Each row is a point on a landscape with many peaks, with its height.
A climber steps from a point to the highest of its 5 nearest points, and stops where none of them is higher. Distance is the straight distance between rows; heights are no part of it.
K_487 h=38.2: [ -9  33  -8  -1  -6 -11 -38 -30  40  -7  12 -25 -51 -11  13 -22  -8 -21
 -29  -5 -14  15]
K_83 h=35.2: [ 18  39  -7 -23   6   5   4   4  21 -18  -3   6  -3  15 -18 -16 -26   3
   5 -12   1   0]
K_894 h=48.3: [  8  55 -47   5  19 -12   5  22  25 -18 -13  54  14  -6 -34  16 -61   8
  24 -26  -3  -8]
K_25 h=37.4: [  4   6 -33   7 -14 -10  59  27 -40  17   1  17  15  29   1  -1   2  29
  27   9 -25  17]
K_84 h=26.2: [ 14  25   1  -7  -1 -18 -22 -20  34  -6  14 -29 -41 -14  10 -10 -15 -27
 -30  -6 -16   9]
K_18 h=68.5: [ 15  67 -10 -14   3 -18 -32  -2  52  -6  15   0 -32  -1 -21  -3 -24 -16
   8  -4 -12   2]
K_165 h=41.7: [  3 -17   8 -19  -1  11  10   7  -5 -18  -6 -10  12  -2   2 -21  24   1
   1   2   1  -2]
K_87 h=33.5: [ 13  27   0 -17   1 -10 -22  -2  21 -13   0 -25 -17   2   0 -14 -17 -18
 -14  -1 -12  -4]
K_671 h=47.7: [ -3  52 -59  17   3 -16  19  36  21 -19  -5  63  24  -1 -25  12 -62   7
  26 -15  -6   2]
K_192 h=42.6: [ -7 -32  18 -16   1  10   8   7 -16  -7  -4 -22  10  -6  13 -20  33  -6
  -8   9   3  -1]
K_676 h=33.6: [ 13  -1   5 -30   2  11   8   0   2 -18  -7  -7  10   0  -5 -18   7  -8
  -7  -4   0   3]
K_947 h=39.3: [  6  10 -25   4  -6   5  61  21 -32   5   1  20  17  31   4  -1  -8  30
  25   6 -22  14]
K_968 h=13.2: [ 22  40  -2 -15   8 -12 -23 -10  31 -13   8 -17 -41   0  -3 -15  -9 -21
 -20  -6 -19   7]
K_491 h=51.9: [ -9  51 -67  24 -11 -17  29  72 -11   6  -2  49  40  16  -2 -12 -65   6
  40 -10  -9   7]
K_862 h=38.1: [-12 -23  24  11  -1  -6 -28 -19  12  -6   2 -30 -48 -24  20 -14   4 -14
 -43  -7 -13   6]
K_582 h=26.7: [ 13 -46   0  10 -17   6  52  12 -56   5   3   1  15  16  16  17  52  19
  25  11 -11   5]
K_999 h=10.1: [  6  10  -8  -9  -5  22  37   7  -7 -19  -6   4  15   7  -8 -23   1  19
   9  -1   0   9]
K_231 h=43.1: [  9  57 -45   2  16 -21   4  30  21 -30 -14  56  15   3 -31  19 -62  -2
  28 -25  -5  -3]
K_363 h=39.0: [ 10  61 -39   3  14 -15  -9  26  28 -36  -5  42   2  -6 -42  20 -55  -3
  32 -17  -4  -4]
K_691 h=61.7: [  4  67 -38  -9   4 -38 -45  32  75 -19   7  38 -25 -21 -41  20 -41 -14
  46 -11 -12  -7]
K_121 h=24.5: [ 13  29   3 -18   6  -1 -23 -17  29 -14   6 -24 -45  -5   5 -21  -5 -29
 -29  -3  -5   9]
K_655 h=51.2: [-20 -38  53  29 -13   8 -51 -49   2   9   0 -43 -50 -23  19  17   9   1
 -53  -4  19  -5]
K_153 h=38.0: [ -4  73 -28  -8   3 -30 -59  24  86  -7  14  39 -37 -29 -41  19 -34 -17
  44  -8 -21   1]
K_606 h=53.8: [-24 -44  37  21   6   3 -23 -23  -5  10   0 -34 -25 -17  25  -3  19 -16
 -48  -6  10  -4]
K_132 h=25.6: [ -7  48 -55  18  -6  -1  33  44 -18   1  -4  58  25  21  -5 -10 -47  16
  24  -2 -10  20]
K_289 h=65.7: [ 12  64 -31  -4   5 -23 -38  26  46 -16   4  38 -23 -16 -51  19 -39 -16
  35 -15 -13 -13]
K_295 h=53.5: [-26 -60  44   3  14  15 -21 -15 -14  22   3 -31  21 -14  25   3  40  -7
 -20  14  19  -6]
K_620 h=31.7: [  4  -7  28 -14   1   0 -15  -3   6 -10  -1 -33 -17  -7   6 -21   1 -15
 -33  -4  -5  10]
K_29 h=56.1: [ -8 -60  25   0  -1   8  -3   0 -22  19   4 -10  24 -11  22  -6  49  -7
  -7  15  15  -9]
K_924 h=17.8: [-16 -17  43  18 -19  -5 -60 -57  14  -9   0 -28 -65 -25  20 -11  -2  -9
 -50  -6  -5   8]
K_571 h=43.6: [  0  32 -21  -6   3  19  38  11  -9 -10  -8  23   7  14  -8 -12 -26  21
  11  -6   1   3]
K_305 h=37.5: [  5  -9 -19  -6 -13   7  57  18 -30   0   2  14  27  26   3   0  11  21
  21   2 -18  17]
K_370 h=49.2: [  2  50 -37  -3  12   4  26  26   8 -16 -15  47  21  12 -26  -1 -48  18
  23 -15   1  -3]
K_306 h=49.5: [  9  57 -42  -4  11  -3  20  26  17 -21 -11  48  18   3 -30   2 -47   6
  23 -16   5  -5]
K_485 h=33.9: [ -6  -5  18   3   3 -18 -28 -18  11 -12   1 -32 -44 -13   9  -9   0 -30
 -41  -1  -8   8]
K_147 h=41.6: [-29 -30  73  28 -15  11 -63 -59   2   9  -5 -32 -56 -27  12  22  11   9
 -47  -3  14  -7]
K_520 h=39.5: [ -4 -25  18 -31   4   2  -3   1  -4 -20  -7 -27   7  -6   8 -20  21  -3
 -13   4  -4   5]
K_599 h=58.0: [ 24  62 -26 -13  12 -10 -19  -3  38  -2  -1   5  -7   8 -34  -3 -32  -9
  15 -17  -8  -5]
K_897 h=44.6: [  3 -21  -5 -16 -10  19  27  -6 -21 -13   0  -8  12   5   3 -12  28  23
   7   7  -5   3]
K_59 h=36.9: [  4  -2 -17   6 -16   7  58  20 -42   5   0   4  14  23   8  -4  13  33
  21   6 -18  15]
K_399 h=46.0: [  2 -34  11 -13  -9  12  24   2 -23 -10  -2  -9  19  -3  10  -5  37  16
   9   9   2   2]
K_452 h=31.6: [ -6 -81  37  13   4  10 -13 -33 -37  62  10 -27  36   2  30  22  57 -10
  -2  35  21 -19]
K_375 h=76.3: [  6  64 -20 -14   6 -24 -48  13  73  -3  14  18 -35 -11 -34   6 -31 -13
  25  -7  -3   6]
K_215 h=5.9: [ 19 -61   6  24 -15   3  42  -6 -49  22   6  -3  20  11   9  19  52  23
  30   6  -4  -7]
K_589 h=16.0: [-15  42 -54  18 -12 -10  43  54 -19   4 -11  46  36  25  -3  -7 -45  15
  21  -3 -11  11]
K_190 h=51.0: [-35 -66  45  14  16   8 -26 -20 -19  27  -6 -38  17 -15  30  12  39  -8
 -29  15  26  -9]
K_223 h=34.1: [ -3  21 -39  16  -5  -3  55  42 -35   7   1  23  20  29   1   1 -25  32
  27  12 -11  12]
K_753 h=65.6: [  2  38 -47  19  -4 -15  44  58 -33  17   0  31  30  33   1 -17 -39  18
  38   9 -24  10]
K_617 h=53.3: [ -2 -76  31  12   1   3  -2 -29 -33  49   5 -15  37   2  21  11  59   1
   4  25  19 -17]
K_120 h=62.7: [ -5  43 -61  17 -13 -32  37  66 -24  14   0  52  50  21  -2  -6 -52  13
  42   2 -11  12]
K_409 h=56.2: [-10 -62  19  -5 -10  10   4  -9 -41  17  11  -4  34  -7  15   6  56   3
  16  14   9 -11]
K_213 h=39.7: [  3 -23  -3 -16 -18  12  50   3 -25  -6  -5  13  15  10   5 -10  23  28
  24  10 -14   4]
K_513 h=46.8: [  0  38 -39  11   2   0  40  21  -1   2 -14  41  22  22  -7  -1 -38  17
  25  -4  -1   9]
K_425 h=50.4: [-41 -64  46  20  12  10 -25 -25 -18  38  -3 -32  15  -1  32  11  40  -8
 -32  13  23 -15]
K_831 h=32.8: [  3  48  -5  -6  -4 -14 -29 -22  38  -4  14 -18 -45 -12  -2 -10 -17 -22
 -19  -1 -14  14]
K_555 h=38.8: [  0  -9 -11  -5 -16  14  51  14 -29  -3   2  11  20  20   2 -11  12  34
  17   1 -11   2]
K_957 h=44.2: [-17 -31  30  10   3   2 -24 -17   2   0  -3 -42 -33 -23  24  -4  13 -18
 -47   2  -2   7]
K_726 h=55.7: [ 17  50 -28 -11   9  -9 -13  12  33 -22  -1  31  -3   5 -35   7 -47  -1
  20 -10  -4  -6]
K_478 h=75.1: [  7  68 -26  -6   6 -25 -40  12  68 -16  14  26 -25 -11 -37  11 -29  -9
  37 -11 -12  -1]
K_100 h=49.1: [ -3  53 -46   9   5  -1  24  26  11 -18 -11  46  22  10 -18   3 -50  16
  14 -17   2   3]
K_330 h=23.3: [ 14 -65  12  18 -20   5  27 -12 -55  26   6  -2  21   7  12  20  58   9
  19  18   3 -11]
K_460 h=36.6: [ 25  40  -5 -21   5  -6   2   6  18 -17 -10  -4  -8   1 -18 -16 -23 -10
  -5  -1   0  -4]
K_800 h=32.1: [ -1  -7  14  -3   5  -9 -24 -20   8 -14  -4 -33 -33 -13  -2 -17   1 -23
 -41  -4 -14  13]
K_813 h=31.3: [ -5 -14  25  -7   0 -13 -22  -7  14 -12   0 -33 -23 -18  14 -12   9 -21
 -37  -4  -6   6]
K_782 h=9.3: [ 13  66 -38  10  15 -22 -31  37  50 -30 -15  43 -12 -12 -49  27 -51 -13
  43 -21  -7  -4]
K_981 h=39.6: [  1  18 -16   4 -10  14  55  16 -25 -11  -2  15  13  16  -1  -9  -8  30
  17   4  -9   5]
K_829 h=41.0: [ -4 -83  36  13   3   5  -2 -33 -51  59  10 -21  36   5  30  23  61  -4
  16  23  21 -21]
K_102 h=32.9: [ -9 -30  30  -9   7   2 -22  -5   5 -11   0 -34 -19  -8  16 -16  20 -20
 -34  -7  -2   6]
K_124 h=48.9: [-22 -55  33   1   8  11  -8  -6 -23  11   2 -33  21 -11  22  -1  48  -5
 -23   8  10  -3]
K_41 h=43.5: [ -9  53 -50  21 -11 -14  31  59  -9   6  -5  50  45  11  -7 -12 -59  14
  33  -3 -10   7]
K_273 h=36.5: [-17 -52  30  -5   7  10 -17  -2  -9   4  -6 -24   8 -19  16  -8  32 -13
 -26   3  11  -5]
K_97 h=47.5: [-20 -79  43  14  16  16 -15 -22 -25  58   0 -25  31  -9  35  17  51  -8
 -15  17  31 -19]
K_131 h=56.9: [-11 -53  32  -4   2  13   1  -8 -26  18   3 -15  25  -8  21   1  49   4
   4   7   8  -5]
K_429 h=47.2: [-27 -69  47  21  25  15 -24 -33 -17  52  -5 -41  24  -2  23  17  29  -9
 -33  20  25 -11]
K_148 h=27.7: [ -8  -8  17  11 -10  -9 -35 -47  21 -14   3 -17 -64 -24  21  -7   2 -14
 -44   2  -6  18]
K_139 h=40.2: [  5  38 -28 -15  16  12  14  15  12 -18  -8  25  10  15 -18  -4 -28   7
  10  -4   4  -1]
K_78 h=34.6: [ 16  48  -9 -19   7   2   0  -1  24 -26 -10   8  -1   8 -21 -10 -28  -4
   5 -11   3  -9]
K_860 h=67.5: [  5  59 -24  -7   0 -24 -34 -13  73   6  17  -7 -50  -9 -14  -6 -21 -27
  -3   2 -16  12]
K_36 h=40.7: [ -2  37 -42  10  -9   4  42  34 -14  -8  -6  35  21  23 -10  -2 -38  24
  17  -2 -12  17]
K_128 h=33.7: [ -2  33 -38   3  -9   6  56  30 -27   3  -4  35  19  29   2 -13 -27  30
  28  11 -10  12]
K_474 h=17.4: [  5  63 -48   3   7 -22 -20  26  47 -31  -5  49 -14  -7 -45  32 -59  -4
  38 -20  -8   0]
K_347 h=34.4: [ 20  11  -4 -32   8   9   3   9  13 -25  -9 -11   2   1  -8 -19   0  -5
  -6  -8   0   5]
K_850 h=46.4: [  3  39 -30  -3  -5   7  41  23  -5  -9  -9  29  18  21  -7 -11 -25  22
  13   0  -5   7]
K_731 h=41.4: [  9 -76  21   9  -7   9  16 -11 -47  31  14  -9  38   0  14  21  65   6
  11  16  17 -21]
K_804 h=55.8: [-18 -61  32   6   7  17 -10  -8 -17  27   2 -24  29  -5  23  -5  50  -1
 -13  16  24  -9]
K_258 h=37.6: [ 20 -88  21  28  -4  11   4 -44 -56  53   7   1  38  13  19  35  65  -8
  26  21  20 -20]
K_810 h=32.2: [  1  11  15  -3   3 -10 -28 -23  23 -16   6 -32 -45 -12  10 -11  -4 -23
 -40  -7  -9   9]
K_111 h=42.7: [ -3 -53  10  10 -18   3  24  -4 -35   3   5  -1  21  11  12  -1  54  12
  17  15   8  -5]
K_446 h=40.0: [-27 -46  36   2   9   4 -13 -10 -12   6  -4 -34   2 -18  24  -9  31 -13
 -35   1  14  -6]
K_328 h=70.5: [ 16  60 -32  -8  16  -5 -16  18  32 -25  -3  29  -7   0 -36   9 -47  -4
  28 -24  -1 -12]
K_123 h=41.5: [-11 -42  37   4  17   6 -16 -15  -3   1   1 -39 -14 -11  22  -7  17 -10
 -39   5   2   0]
K_304 h=65.5: [-16 -44  40  20   4   6 -36 -36   0   5  -4 -33 -41 -21  21   7   9 -15
 -54   0   6   1]
K_636 h=32.0: [-14 -13  20  12 -11  -7 -45 -30  17  -7  -1 -25 -55 -24  19   0   6 -18
 -46  -8  -5   9]
K_43 h=17.0: [  9  50  -8 -16  -1 -22 -29  -7  40  -3  13 -23 -40  -9  -8 -11 -19 -27
 -14  -6 -12   9]
K_171 h=43.0: [ 15  56 -16 -15   9   6  -1   8  15 -27 -11  18   7   9 -28   1 -46   5
  18 -14  -5  -3]
K_224 h=74.0: [ 30  64 -23 -13   5 -22 -32  18  51 -19   7  24 -17  -6 -40  16 -37 -16
  27 -14 -12  -8]
K_863 h=52.8: [-28 -48  51  15  18  11 -23 -24  -3  12  -2 -38 -18 -17  21   5  19 -10
 -50   0  16  -6]
K_381 h=32.3: [-12 -31  31  -3   7   3 -16  -1  -1  -5  -2 -34  -4 -19  11  -8  16 -16
 -31  -2   2   2]
K_883 h=77.9: [ 10  69 -16 -15  17 -24 -37   5  59  -7  17  12 -28  -4 -33   2 -34 -20
  18  -2 -10  -5]
K_787 h=36.2: [-10 -29  19 -12   6   3 -10   1  -9 -12  -2 -23  -2  -8  14 -17  20 -18
 -28   5  -3   4]
K_472 h=21.2: [  8 -56   3   9 -18   3  32  -4 -55  16  17   4  14   9  12  16  50  17
  21  15   1  -5]
K_403 h=55.3: [ 15  59 -27 -10   7 -10  -3  14  32 -30 -12  42   2  10 -31   9 -46  -2
  23 -16   3  -7]
K_451 h=55.5: [-33 -51  52  37  14  15 -30 -40  -8  23 -13 -45 -16 -19  26  13   9  -8
 -51   3  20  -8]
K_286 h=53.7: [ 21  51 -15 -18   3  -2 -18  -6  49 -12  12   2 -21   3 -22  -2 -25 -26
   3 -12  -6   5]
K_396 h=46.1: [ -3  58 -61  22   1  -9  26  52  14 -23  -6  63  31   7 -25   8 -70  10
  23 -15  -5   3]
K_908 h=39.4: [  6  15 -31   4 -18   7  55  29 -27  -1   1  22  13  32  -3 -10  -9  26
  21   5 -15  15]
K_858 h=25.2: [ 12  -3   3 -28  -4   6  20   2  -4 -19  -5  -7   8   8   0 -15  11   5
  -1  -1   1  -1]
K_588 h=53.2: [-26 -45  65  29   0  12 -46 -55   4  19  -7 -40 -52 -20  19  22   6   4
 -59  -2  16 -10]
K_632 h=59.2: [ -8 -73  32  -6  -5  13  -2 -16 -25  24   2 -16  27  -1  23   9  57  -4
  -3   9  20 -10]
K_406 h=35.0: [ 15  49 -21 -18  18   1  -5   4  22 -17  -8  15   2  -2 -24   0 -29  -9
  10 -14  -2  -9]
K_918 h=31.0: [ -2  -4  15 -13  11 -12 -15 -11  17 -19  -3 -34 -21  -8  12 -26  -4 -26
 -34   1  -8   5]
K_152 h=55.6: [-28 -44  53  31  -4   5 -32 -49  -2  11  -6 -41 -38 -24  16  18   1  -4
 -60   2  21  -3]
K_603 h=45.8: [  2 -35  10  -5 -13  13  26  -1 -29  -6   4   1  24   0   7  -5  41  24
  19   4  -5  -6]
K_778 h=40.5: [  2  12 -28   4  -7  10  54  16 -29 -11   1  18  20  25  -5 -13 -11  28
   8   5 -11   5]
K_749 h=37.9: [  1  -3  -8  -2  -8  15  44   8 -25  -5  -1  11  12  18   2  -7   8  33
  11   4   0   5]
K_630 h=38.4: [ 11 -25  -4  -2 -17  13  54  17 -37  -5   1  -1  17  13  16  -6  39  26
  20   9  -5   9]
K_921 h=41.8: [ 13 -87  27  22  -8   8   5 -33 -50  56  10  -9  29   8  23  33  64  -3
  25  24  23 -25]
K_796 h=44.5: [ -2  59 -51  11   3 -20   7  42  18 -31 -11  57  22  -5 -23  18 -67   6
  22 -19   1   3]
K_839 h=33.2: [ 22 -83  16  24  -7   7  12 -26 -64  43   7  -1  27  10  14  27  59  -2
  21  10  12 -16]
K_480 h=47.6: [  5 -84  26   5 -11   5  -3 -22 -39  48  11 -15  30   7  16  27  63   2
  15  13  24 -22]
K_524 h=30.0: [ 14  36  -5 -24   4 -13 -23  -5  29 -19   6 -24 -28   3  -9 -12 -18 -21
 -13  -5  -6   2]
K_752 h=41.9: [ 10 -10   3 -14 -20  14  41   3 -19 -16  -6  -1  17   0   7 -13  24  15
  14   8  -2   7]
K_652 h=45.2: [ -3 -30   9 -22  -5  11  16   2 -17 -10  -5 -11  16   1   6 -13  34   8
  -3   5   9  -5]
K_426 h=76.4: [  9  67 -29 -13   7 -17 -39  11  62 -16  13  14 -20  -6 -39  11 -30 -14
  22  -9  -5  -5]
K_177 h=76.6: [ 14  71 -19 -20  13 -29 -33   0  64   1  14  15 -40  -4 -24   7 -28 -21
  16  -2 -11   6]
K_27 h=48.7: [-26 -65  46  16  20  15 -25 -30 -10  33  -2 -32   3 -17  26  12  24  -5
 -40  13  24  -2]
K_943 h=22.0: [  0  42 -50  10  -4   1  41  42 -21   5   0  40  27  23  -5  -4 -46  23
  24   1  -8   9]
K_941 h=56.0: [-18 -55  54  25   0  13 -34 -47  -9  33 -10 -41 -33 -29  20  24  16  -1
 -55   3  26  -7]
K_566 h=41.1: [  8 -81  26  11 -11   3   5 -31 -56  49  12  -3  41  21  27  25  65   1
  22  18  14 -21]
K_913 h=33.8: [ 11 -38  -5  14 -18  12  55   9 -43  -6   3   1   8  16  12  11  40  22
  26  11  -8   7]
K_532 h=33.1: [ 15  14  12 -17  -3 -14 -14 -10  22 -18   7 -30 -25  -6   7 -14  -1 -31
 -24   2 -11   5]
K_510 h=58.7: [-28 -51  48  22   9   7 -34 -32  -2   8  -6 -28 -36 -29  18   9  13  -9
 -52  -1  17  -1]
K_601 h=36.0: [ 18  33  -5 -25   8   0  -7  -6  23 -21   5 -10 -19   4  -9 -19 -17 -20
  -8  -5   2   2]
K_853 h=38.6: [  2  27   0   4 -11 -12 -40 -42  41  -6  15 -28 -56 -23  16  -7  -7 -19
 -35  -4 -17  24]
K_511 h=40.1: [ 21  48  -3 -27   9  -4 -15  -2  27  -9   5   5 -12   9 -25  -3 -22 -11
   2  -1  -6  -5]
K_919 h=63.7: [ 21  64 -26 -16  10  -9 -22  11  43 -17  -3  32  -9  -1 -32   3 -44 -15
  27 -13   0  -4]
K_275 h=45.9: [  6 -75  22  25  -9   7  -2 -28 -45  52  10 -10  43   2  27  18  58   1
  19  23  24 -15]
K_200 h=35.6: [  8  -7   5 -25   2  12  13  -3  -7 -14 -13  -5   5  -1   2 -23   8  -4
  -3  -2   1   1]
K_869 h=48.5: [  7  39 -30   1   0   7  32  16   2 -15 -14  33  19  20 -16  -5 -38  21
  16 -14  -2   5]
K_656 h=30.1: [ 14  28 -14 -16   5  15  34   8  -8 -13  -1  19  24  21  -8 -15 -10  19
   9 -14  -1   2]
K_517 h=40.4: [ -4  46 -55  12  -2  -5  39  40  -9  -3 -12  52  28  21 -12  -5 -60  18
  22  -9   5   5]
K_294 h=33.3: [ -8  -4  14 -18   0   0 -17   3  -5 -15   0 -24 -11  -4  17 -20  14 -24
 -23  -3   0   1]
K_183 h=57.4: [-26 -60  53  32   3  12 -34 -42  -1  13  -6 -40 -32 -28  19  11   9  -1
 -52   2  14  -8]
K_143 h=35.5: [ 21  32  -2 -28   6   0   6   4   3 -21  -8  -2  -1  10 -12 -16 -13   2
   0  -8   3  -2]
K_198 h=37.8: [  7 -31  -8   0 -21   4  52  18 -50   2   4   7  18  15   6   1  24  24
  22  11 -14  11]
K_695 h=31.5: [  6   7 -17 -18 -12  17  50   3 -13 -12  -9  17  12  11   3 -19  -2  17
  16   2  -2   2]
K_905 h=18.8: [ 13 -71  13  11  -9   2  28 -10 -55  27  -3  -2  27   6  10  18  48  10
  30   9   6 -12]
K_935 h=50.5: [-17 -30  39  23  -1   2 -31 -38   4  -5  -3 -36 -39 -27  18  -4   2 -20
 -48 -11  -1   7]
K_67 h=51.1: [  3 -60  20  -1 -16  11  19  -4 -30   3   6 -13  22  -1  15   5  56   7
  16  11   6  -2]
K_362 h=46.2: [  8  39 -32 -11   5   5  37  12   0  -6  -4  30  12   8 -23  -7 -26  18
  10 -12  -6  -4]
K_107 h=50.9: [  9  48 -12 -10  -3 -15 -36 -12  54   1  14 -18 -53  -5   2  -8 -13 -16
  -5   4 -18  14]
K_301 h=54.6: [-21 -78  38   6   2  12 -14 -17 -31  48   1 -20  31  -9  36  11  59  -4
 -15  19  32  -6]
K_834 h=45.3: [  4 -68  12  -2 -14   0  25  -2 -41  12   7  -5  29  -1  20   8  59   8
  16  11  11 -12]
K_799 h=49.6: [-33 -68  54  25  17  21 -32 -41 -17  37  -2 -46  -3 -17  24  26  24   5
 -47   8  21  -2]
K_653 h=37.2: [  6  19 -40  12 -11   1  68  30 -40  13  -6  19  21  43   1  -8 -15  33
  30   7 -20  18]
K_401 h=43.3: [ 20  55 -13 -22  10 -15 -26   1  34 -13   7   2 -25   3 -23 -11 -23 -19
  -1  -5 -10   1]
K_440 h=51.6: [-24 -64  42   2   9   4  -9 -11 -13  18   3 -26  20 -10  28  -5  39  -7
 -34  15  17  -8]
K_225 h=35.7: [  9  17 -17 -21 -10  16  43  11 -19 -14  -5  16   9  12 -14 -16   1  30
  12   1 -11   9]
K_57 h=37.3: [-18 -49  78  26  -8  16 -69 -69  -4  26  -5 -38 -54 -20  21  35  14   8
 -50   3  19 -11]
K_227 h=49.4: [-21 -48  63  34  -9  13 -50 -55   1  15   1 -32 -56 -22  22  22  11   6
 -53   0  23  -7]
K_766 h=52.3: [-32 -65  55  30  22  13 -28 -30 -18  31  -4 -45  -1 -17  26  24  16  -5
 -41  -1  20   0]
K_379 h=36.3: [ 11  -1   9 -29  -1  10   2   5  -6 -21  -4 -17   1  -5   3 -21   8  -9
 -11   0  -3   3]
K_418 h=47.4: [-33 -56  46  17  13  12 -24 -18  -8  30  -3 -40  -8 -16  23  11  25  -9
 -42   8  20  -4]
K_108 h=66.3: [  0  75 -37  -1   0 -32 -39  24  63 -17   8  34 -23 -20 -45  26 -38  -6
  41 -14  -9  -1]
K_207 h=67.7: [ 20  69 -24  -7  16 -19 -27  16  41 -19   0  27 -22  -9 -44  17 -50 -23
  26 -15  -3  -9]
K_56 h=47.3: [ -2 -48  13  -8 -11   8  12  -1 -29   3   2  -5  22  -9  13  -4  50  11
   5  11   4  -4]
K_314 h=36.1: [ -9  47 -42   2   0  -4  38  44 -14  -4  -8  51  31  17 -27   0 -51  21
  19  -2  -5   7]
K_9 h=67.9: [  1  74 -29  -7   4 -32 -46  29  76 -15  13  38 -27 -18 -41  20 -40 -15
  42  -8  -9 -11]
K_359 h=42.0: [ -3 -30  18 -14   3   7   9   1  -6 -13  -5 -11  10  -5  12 -13  24   5
  -8   2  -1   7]
K_881 h=55.4: [-20 -41  44  21  -7  11 -48 -41   5   2  -3 -28 -49 -22  21   8   8   0
 -53  -7   7   3]
K_240 h=44.4: [ -1 -23  12 -16  -7   7  18   0 -18 -18   1  -6  14  -1   8 -13  29   9
  -1   0   3  -6]
K_297 h=36.4: [ 17  52 -20 -22  10   6   2   4  15 -22  -7  15   3  16 -18  -1 -26  -1
   6 -11  -9   5]
K_634 h=38.3: [ -8  53 -58  15   1 -18  36  55   0   2   3  61  42  11  -4   1 -58  11
  30  -2 -11  10]
K_615 h=57.9: [-11 -73  30   3   2   7  -5  -9 -29  39   4 -19  30  -5  22   7  60   0
   0  14  18 -16]
K_819 h=36.7: [  5  -9   6 -17  -5  13  21   7 -13 -16  -4  -3  19  -3   1 -23  24  13
   8   4  -1   0]
K_631 h=75.8: [ 15  62 -33  -3  14 -19 -15  22  42 -23 -10  41  -1   0 -45  17 -39  -7
  34 -24  -3  -6]
K_402 h=38.5: [ -8 -33  24 -10   2   9  -2  -3  -7 -13  -4 -24  11  -3   8 -11  33 -16
 -17  -3  10  -1]
K_879 h=42.9: [  3  21 -33  -5  -8   9  31  18 -14  -4  -6  21  14  22  -8 -13 -17  27
  14  -7 -17   8]
K_581 h=72.8: [ 24  62 -15 -23  15 -14 -29   6  45 -11  15  10 -14   0 -33   8 -28 -21
  20 -13  -8  -4]
K_502 h=38.7: [-23 -23  41  23 -17   3 -44 -51  10  -3  -3 -38 -59 -23  14   5   7  -1
 -56  -6   4  -1]
K_945 h=40.3: [  1  38  -6  -1 -14 -18 -35 -34  59  -8  23 -15 -52  -9   8 -15 -14 -18
 -21  -2 -18  19]
K_115 h=78.9: [  5  35 -63  21 -15 -10  43  66 -33  20   0  34  41  36  -8 -15 -43  14
  37   7 -19   8]
K_645 h=44.3: [-10 -40  18 -12  -7  15   3  -3 -15  -3   0 -15  18  -1  11 -13  38   4
  -5   6   3  -8]
K_455 h=50.6: [ 10  64 -35  -4   9  -5   4  16  27 -22 -12  39  15  10 -23   6 -40   1
  23 -19   9  -7]
K_976 h=33.4: [ 14 -83  35  19   2  12 -13 -39 -50  67  12 -14  31  17  32  24  61  -5
  16  27  20 -19]
K_791 h=18.5: [ 10  21  -7 -29   6   9  21   1   1 -14  -8   5   5   4  -6 -22  -9  18
  -6  -8   4   2]
K_345 h=49.3: [  4  54 -39  -7  11  -5   8  20  10 -20 -10  37  11   4 -29   3 -40   7
  16 -14   4   0]
K_374 h=31.4: [ 17  33 -13 -23   4  10  14   6  15 -18 -12   2   8  11 -19 -15 -18   2
   5  -4  -1   5]
K_906 h=35.4: [ 14  24   3 -26   8   6 -11   2  20 -14  -1 -21 -17  -4  -2 -12  -2 -24
 -13   2  -6  -3]
K_533 h=47.9: [ -7  32 -44  18 -10 -13  52  47 -27  12  12  33  26  30   0 -13 -39  19
  37  15 -21  12]
K_822 h=42.2: [  7 -49   9   1 -15   8  35   9 -35  -4   0  -4  25   6   6  10  40  19
  26   4  -7   5]
K_505 h=74.3: [  2  61 -16  -5   1 -31 -48   4  86  13  25  10 -37  -9 -21  10 -31 -20
  17   5 -12   9]
K_565 h=37.7: [  4  -8  21 -20   2  13  11  12  -1 -15  -5 -19   0   4   8 -21  20  -7
 -12  -2   9  -2]

For each start below, name the point where the climber stops.
K_620 => K_632
K_532 => K_883
K_192 => K_632
K_27 => K_304
K_347 => K_632
K_853 => K_883
K_555 => K_632
K_800 => K_304
K_487 => K_883
K_810 => K_304
K_796 => K_631

Call two points neighbours if one is among the 5 nearest of the other. Go from one point of each pair to the other, from neighbour to neighbour, staying as high as possible. Name the lowest point that can't be avoided.
K_115 / K_632 => K_634
K_631 / K_632 => K_555
K_631 / K_883 => K_207
